Each row is a point on a landscape with many valleys, with its height.
From any point a ball takes the steepest step (drop divided by distance) to one of its 2 nearest points. It stops when none of these is lower. Distance is the straight distance between rows; heights are no part of it.
dekul: [147 136  94 129 177 110 172 114 129  94 110 105 163 120 169 174 136 137
 150 157 118 148 146 153  78  83  93 145 142  99]  (h 5.32)
nafi: [ 62 149 131  88 128 117 130 205 111 129 173  98 151 141 153 124 195 136
 120 133 165 113 124  57 196 162 143 228 117 216]  (h 8.25)
nuki: [148 159 103 128 130 149 121 142 141  99 193 116 162 137 135 134 109 158
 140 171 161 108 110 151 153 114 139 136 162 115]  (h 3.71)
Diziv: [149 127 128 120 116 121 113 116 129 117 106 151 117 134 122 152 153 106
 132 130 106 159 134 172 110 103 116  94 104 100]  (h 3.88)
teka: [117  89 180 127  94 129 108 112 113 162  76 167 103 132 129 131 150 100
 107  90  95 104 123 131 126 143 145 112  54 108]  (h 6.44)
Feb: [117 101 156 134 160 136 156 105 122 163 111 108 143  95 170 134 113 136
 127 107 121  80 131  59 143 179 124 164 138 149]  (h 6.47)
punub: [ 80 171 123 106  50 123 107 182  64 132 135 118 156 111 163 145 209 144
  91 121 142 138 140  88 219 120 143 195 110 221]  (h 8.15)
fumi: [107 138 124 115  71 116 106 146  86 113  57 152 153 102 181 171 187 116
  87 111 102 129 140 143 174  91 128 148  64 113]  (h 5.70)
domo: [114 149 135 138  88 173 127 134 133 115 203 142 167 182 137 149  92 161
 118 154 125  70  98 145 140 100 137 134 100  79]  (h 3.72)
Pef: [111 129 143 118 200  97 124 133 134 101 152  95 120 149 120 138 178 123
 175 139 157 137 130 141 134 132 152 132 137 100]  (h 4.23)
ved: [127 150 117 133 186 133 122 131 172  83 187  81 117 170  75 106 109 134
 175 160 162 120 126 166 126  88 156 104 161  92]  (h 5.91)
Vek: [131 136 132 135 132 149 114 134 122 133 162 135 146 111 131 108  79 143
 112 124 157  90 100 102 164 174 140 135 152 152]  (h 4.47)
rifod: [153 116  83 141 177  94 187  87 121 110  72 107 152 100 179 169 129 129
 160 129  99 157 166 137  57  84  83 136 146 106]  (h 5.45)
gek: [152 125 105 154  95 136 110 128 159 137 160 174  98 138  74  89  73 117
 115 139 128 149 116 165 105 133 125  69 141 119]  (h 2.21)
Tozef: [161 147 111 136  31 160  93 136 119 124 129 169 147 123 132 135  98 136
  74 136  99 136 109 169 146  86 119 110 107 113]  (h 4.25)
Zivo: [188 112 101 139 102 133 157  89 144 147  84 147 104 102 128 127  82 118
 115 114  68 182 139 130  40 107  82  91 140 127]  (h 4.84)
Zupub: [128 150 108 148 152 138 119 138 179  92 192 109 106 178  66  99  94 127
 158 175 157 135 119 186 107  82 149  82 154  83]  (h 5.49)
zolod: [176 101 113 149 144 135 161  92 173 145 125 124  81 122  83  85  53 135
 142 131 112 167 141 116  40 114 110  80 185 130]  (h 3.80)
gotov: [104 156 132 104  79 123  99 155  83 120 123 128 156 122 153 166 203 137
 113 127 132 142 135 124 188 124 139 171 106 158]  (h 8.09)
vifim: [151 153 110 141  17 170  98 137 120 134 163 161 172 135 138 144  66 165
  68 155 103 103  92 162 149  74 120 123 109 112]  (h 4.12)
Bak: [130  95 167 145 132 136 140  90 125 173 117 134 109 132 124 127 107 115
 131 105 116  92 137  93 103 157 132 118 124 113]  (h 6.77)
nefov: [175 127  97 133  71 137 115 120 118 138  67 175 124  86 130 132 100 120
  80  99  70 158 127 143 104 102  97  98 105 112]  (h 4.56)
pup: [100 113 171 119 205  82 113 128 126 125 136  96  96 147 109 125 186 102
 184 106 165 136 141 122 126 163 157 125 127 117]  (h 3.16)
gorap: [133  99 144 122 113 122 132 101 147 120  94 154  90 158  99 131 142 106
 131 120  87 156 138 158  80  96 119  84  85  87]  (h 3.12)
kaman: [171 119  80 134 183  86 166 102 131 113  76 110 141  91 156 151 120 133
 168 130 102 178 149 128  70 108  91 120 176 125]  (h 5.57)
did: [126 123 126 115 175 126 129 150 111 148 131 104 136  94 136 107 130 132
 132 114 157 107 113  85 174 198 133 159 161 185]  (h 4.75)
sef: [ 79 160 133  93  84 134 117 184  91 128 161 116 158 134 160 146 193 146
 101 140 150 115 129  82 205 140 141 209 104 207]  (h 8.19)
zudis: [182 122  84 139 134 131 165  95 124 134  87 131 129 103 161 139  79 132
 114 131  84 160 146 141  52  93  77 120 146 114]  (h 4.98)
famu: [176 121  93 130 199 107 153 112 143 114 118 103 134  97 128 129 105 132
 166 137 126 160 135 131  91 125 114 105 186 129]  (h 5.88)
Gep: [134 169 107 119 105 137 100 167 122 115 192 120 168 112 126  97 105 181
 118 162 189 114 107 123 203 147 168 158 180 176]  (h 3.63)
rade: [ 78 129 148  88 212 103 110 169 135 112 181  79 123 135 123 114 175 139
 161 133 183 112 128  90 176 167 166 180 132 145]  (h 8.44)
lumi: [144  93 175 139 119 130 121  89 126 191  88 145  96 107 121 121 125 112
 127  86 105 113 142  85 110 173 135 110 116 133]  (h 7.33)
Zun: [ 94 137 141 115  83 141 116 139  81 133  68 155 151 102 175 154 166 122
  84 107 107  97 130 122 183 121 118 167  63 141]  (h 5.58)
miz: [126 126 107 109 174 103 154 143  98 144 104  96 152  67 155 134 155 130
 140 114 141 138 133  71 161 188 107 169 167 190]  (h 5.42)
visur: [126 132 106 117 179 104 166 121 130  80 128  95 171 136 172 177 167 138
 162 165 136 134 152 157 114  84 116 156 140  97]  (h 5.15)
ran: [134 103 134 119 121  92 121 113 107 132  57 159  99 106 145 150 179  99
 136  92  97 153 145 130 121 137 127 108  92 122]  (h 6.99)
Nef: [123 106 153 134 147 120 136 113 100 173  93 125 126  93 151 125 147 111
 128  91 132 109 132  69 148 194 126 138 128 165]  (h 6.66)
kepo: [113 141 141 124 109 142 105 151  94 136 142 141 136 122 146 125 156 124
 109 114 158 105 111 106 181 172 130 149 117 166]  (h 5.13)
pagop: [115 124 133 100  80  92  99 148 105  97  42 153 123 102 151 171 214 106
 105 109  89 155 138 156 156  82 145 122  49  93]  (h 5.80)
Sepup: [120 144 126 142 107 173 148 129 145 113 179 127 167 198 146 141  96 148
 113 175 118  98 117 162 103  75 121 132 100  64]  (h 3.35)
tovo: [130 165 105 114 118 145 114 173 111 118 170 105 173 103 150 115 131 170
 112 152 170 115 110  95 202 150 146 176 173 194]  (h 3.79)
Mig: [118 106 154 113  79 105 104 142 112 121  41 173 118 122 151 153 182 102
  93 114  87 124 129 159 130  97 145 118  35  90]  (h 5.92)
ren: [132 152 117 117 135 133 117 139 121 106 167 112 155 133 135 145 166 148
 149 164 159 131 125 148 158 115 143 136 147 121]  (h 4.03)
niri: [146 128 119 130 203 134 149 128 172 103 153  94 113 144  95 100  88 136
 173 157 143 132 134 145  91  93 138  99 167 100]  (h 6.49)
Zaput: [133 110 119 117 151  73 133 109 102 130  68 133 122  97 153 162 185 111
 162  95 108 164 151 122 125 151 108 115 134 134]  (h 7.18)
Vomi: [160 110 137 161 148 144 144  85 169 158 131 124  96 115  83  82  44 132
 142 116 127 122 139  95  63 150 126  94 189 122]  (h 4.72)
sope: [117 103 162 153  84 155 133 106 174 147 155 155  76 184  56  78  57 110
 104 119  94 126 120 144  73 110 122  77  98  92]  (h 3.39)
bofed: [125 113 111 113 188  73 148 122 110 124  86 108 136  88 148 155 187 118
 173 109 130 156 150 113 127 162 120 136 153 145]  (h 7.36)
Tuzav: [117 100 151 172 120 142 149  91 194 147 135 120  53 177  36  76  74 108
 148 112 106 155 147 126  42 102 135  74 150 105]  (h 5.33)
zema: [128 129 123 131 128 136 141 124  88 160  87 130 152  86 169 153 141 127
 110 104 121 112 119  94 164 167 101 153 130 173]  (h 6.10)
bir: [166 137 101 122 188 126 144 124 145  94 143  98 140 124 121 130 110 141
 164 160 145 137 130 152 104 111 127 118 182 118]  (h 6.24)
fufa: [189 114  84 124  80 122 129 109 136 131  82 164 101  91 116 122  98 122
 102 105  65 198 133 150  67 105  84  87 122 122]  (h 4.71)
kiduv: [111 147 130 119 163 140 108 154 136 111 185 109 139 130 122  99  97 140
 136 138 180  82 105 110 170 168 160 148 158 136]  (h 3.90)
pume: [115 146 110  96 171 128 131 170 126 117 160  84 160 102 142 107 131 153
 128 136 170 104 108  79 190 176 138 185 166 180]  (h 4.13)
zef: [114 135 122 156 130 146 129 128 176 107 182 127  91 198  53  84  75 109
 141 147 143 135 121 174  92  91 130  78 138  93]  (h 4.87)
ror: [141 153 101 151 114 130  84 160 155 110 195 145 128 129  71  80  70 146
 143 159 189 120 119 176 151 146 176  96 180 125]  (h 3.17)
vaze: [152 132 100 144 137 144 164  94 120 135  90 133 155 105 191 156  87 134
 107 130  97 131 143 136  73  95  81 141 126 107]  (h 5.09)
fefu: [111 106 168 116  80 138  98 137 103 135  68 174 122 134 142 145 154 108
  74 100  95  92 115 135 162 127 149 127  38 111]  (h 6.13)
zodif: [110 142 102 115 136 109 133 148  79 143  84 107 154  63 166 152 170 119
 120 102 124 141 137  84 186 169 100 171 141 190]  (h 5.81)
lezof: [ 96 131 159 115  99 137 103 143  83 143 101 153 142 130 152 143 168 117
  99  97 123 100 116 114 184 160 138 157  72 159]  (h 5.39)
nulab: [ 65 131 141  86 173 100 119 182 112 115 170  86 133 142 150 122 213 125
 136 136 177 123 118  85 175 165 159 210 123 179]  (h 8.33)
rezi: [ 80 129 147  95 133 107 116 151  98 116 130 125 142 138 155 158 212 123
 127 125 153 132 136 125 173 149 139 172  97 143]  (h 8.01)
Gamif: [107 100 173 168  84 156 143  90 190 153 132 136  60 182  29  66  65 107
 124  99 102 150 137 120  48 106 123  69 113 111]  (h 4.82)
Guzu: [130 124 126 123 172 144 159 102 122 141 126 102 161 105 173 134  94 138
 128 134 132  81 121  85 136 156 116 163 150 129]  (h 5.83)
notig: [121 121 135 159 136 151 151 111 183 119 159 118  76 185  61  93  76 113
 141 145 115 143 129 152  58  92 117  81 131  93]  (h 3.81)
bib: [136 113 147 145  90 155 116 117 161 142 144 165  95 152  76  94  73 104
 104 120 109 120 117 148  99 133 123  79 114 108]  (h 3.37)
bom: [145 110 128 133 116 138 156 100 167 123 113 144  91 156  98 120 105 114
 131 126  80 172 133 155  56  91 101  86 108 103]  (h 2.10)
tuzuf: [143 142 118 116 123 118 116 129 121 103 132 134 131 129 133 155 172 120
 139 152 138 150 133 164 139 106 127 117 137 115]  (h 4.30)
Lebob: [140 122 118 134 150 149 155 101 116 151 110 119 155 109 174 140  97 139
 120 127 119 100 129 110 101 131  95 140 138 121]  (h 5.34)
toz: [132 145 136 133 104 144 101 143 108 141 147 158 128 119 121 118 116 128
 107 120 143 108 109 131 160 162 137 129 127 152]  (h 4.88)
zag: [164 132 113 139  49 144  98 144 119 139  98 183 123 111 113 119  95 123
  77 116  88 137 109 156 132 113 116  97  98 118]  (h 4.39)
pomu: [117 110 153 120 120 113 120 110 108 136  73 149 118 120 159 161 167 106
 121 101 103 112 132 132 137 139 122 129  81 120]  (h 6.79)
rovob: [ 92 119 143 102 165 100 135 136 108 126 119 110 129 128 161 146 198 120
 151 122 155 121 131 110 159 165 134 172 130 151]  (h 7.87)
rosiv: [123 132 130 146 120 163 162 115 176 112 159 126 114 201 100 117  76 121
 129 155 106 135 124 169  57  66 102  97 111  81]  (h 2.22)
nitun: [122 127 139 135 174 124 111 128 137 129 160 110 109 122  99  95 110 126
 153 121 174 102 117 116 150 175 161 120 162 133]  (h 3.02)
tipa: [131 149 132 146  41 178 103 143 132 126 195 163 172 170 132 139  77 161
  91 150 128  84  94 149 156  98 143 128 109 101]  (h 3.97)
sipu: [114  88 193 129 107 123 117 106 112 180  77 154  94 119 133 125 163 109
 118  70 113 104 139  98 140 181 144 116  73 139]  (h 6.85)
Zolo: [154 148  99 155  92 121  83 148 149 128 182 167 110 132  67  88  97 129
 125 154 161 152 122 186 140 132 149  76 159 124]  (h 2.88)
roz: [143 102 161 156 142 138 134  95 148 171 131 129  99 121  99  98  70 121
 134 106 116 102 129  98  97 156 137 102 158 124]  (h 5.82)
bal: [ 97 100 147 109 191  85 150 118 111 136  98 106 126 107 154 149 185 113
 166 112 142 136 141  90 138 173 128 157 135 145]  (h 7.63)
manu: [ 95 112 170 126 207 102 113 122 139 137 151  81  93 138 100  90 143 120
 165 105 167 103 132  93 143 169 163 134 147 124]  (h 0.51)
lut: [149 165 105 137 109 136  93 153 135 113 193 129 150 125 108 109  95 156
 130 164 180 115 109 150 172 139 166 122 184 134]  (h 3.42)
Suvu: [ 97 169 120 103  40 114  87 166  62 128 110 111 151  97 161 160 219 150
 101 128 141 154 152 125 222  98 142 171 104 190]  (h 8.12)
vab: [118 136 120 114 201 108 146 124 137  84 148  99 143 156 137 164 171 130
 183 166 144 147 134 160 114 100 130 132 139  91]  (h 4.83)
Pudet: [121 137 117 154 123 172 166 113 165 110 177 119 146 216 121 124  67 152
 117 174 123 115 118 172  59  58  98 122 108  73]  (h 2.93)
pefit: [161 103 129 151 130 133 173  96 170 139 116 133  83 150  89 110  80 122
 141 130  97 173 144 128  32  96 107  86 147 122]  (h 3.05)

For each start below, name the point where the ball stops.
Zaput -> manu
niri -> rosiv
nulab -> manu
lumi -> bom
miz -> gek
Feb -> rosiv
ren -> gek
bir -> manu
sipu -> manu

Call two points neighbours if one is among the 2 nearest of the other. Go from one point of each pair to the other, from neighbour to neighbour, staying as low as possible. Name the highest point that can't be avoided.
gek / bom -> tuzuf
bom / manu -> niri
gek / rosiv -> Tuzav
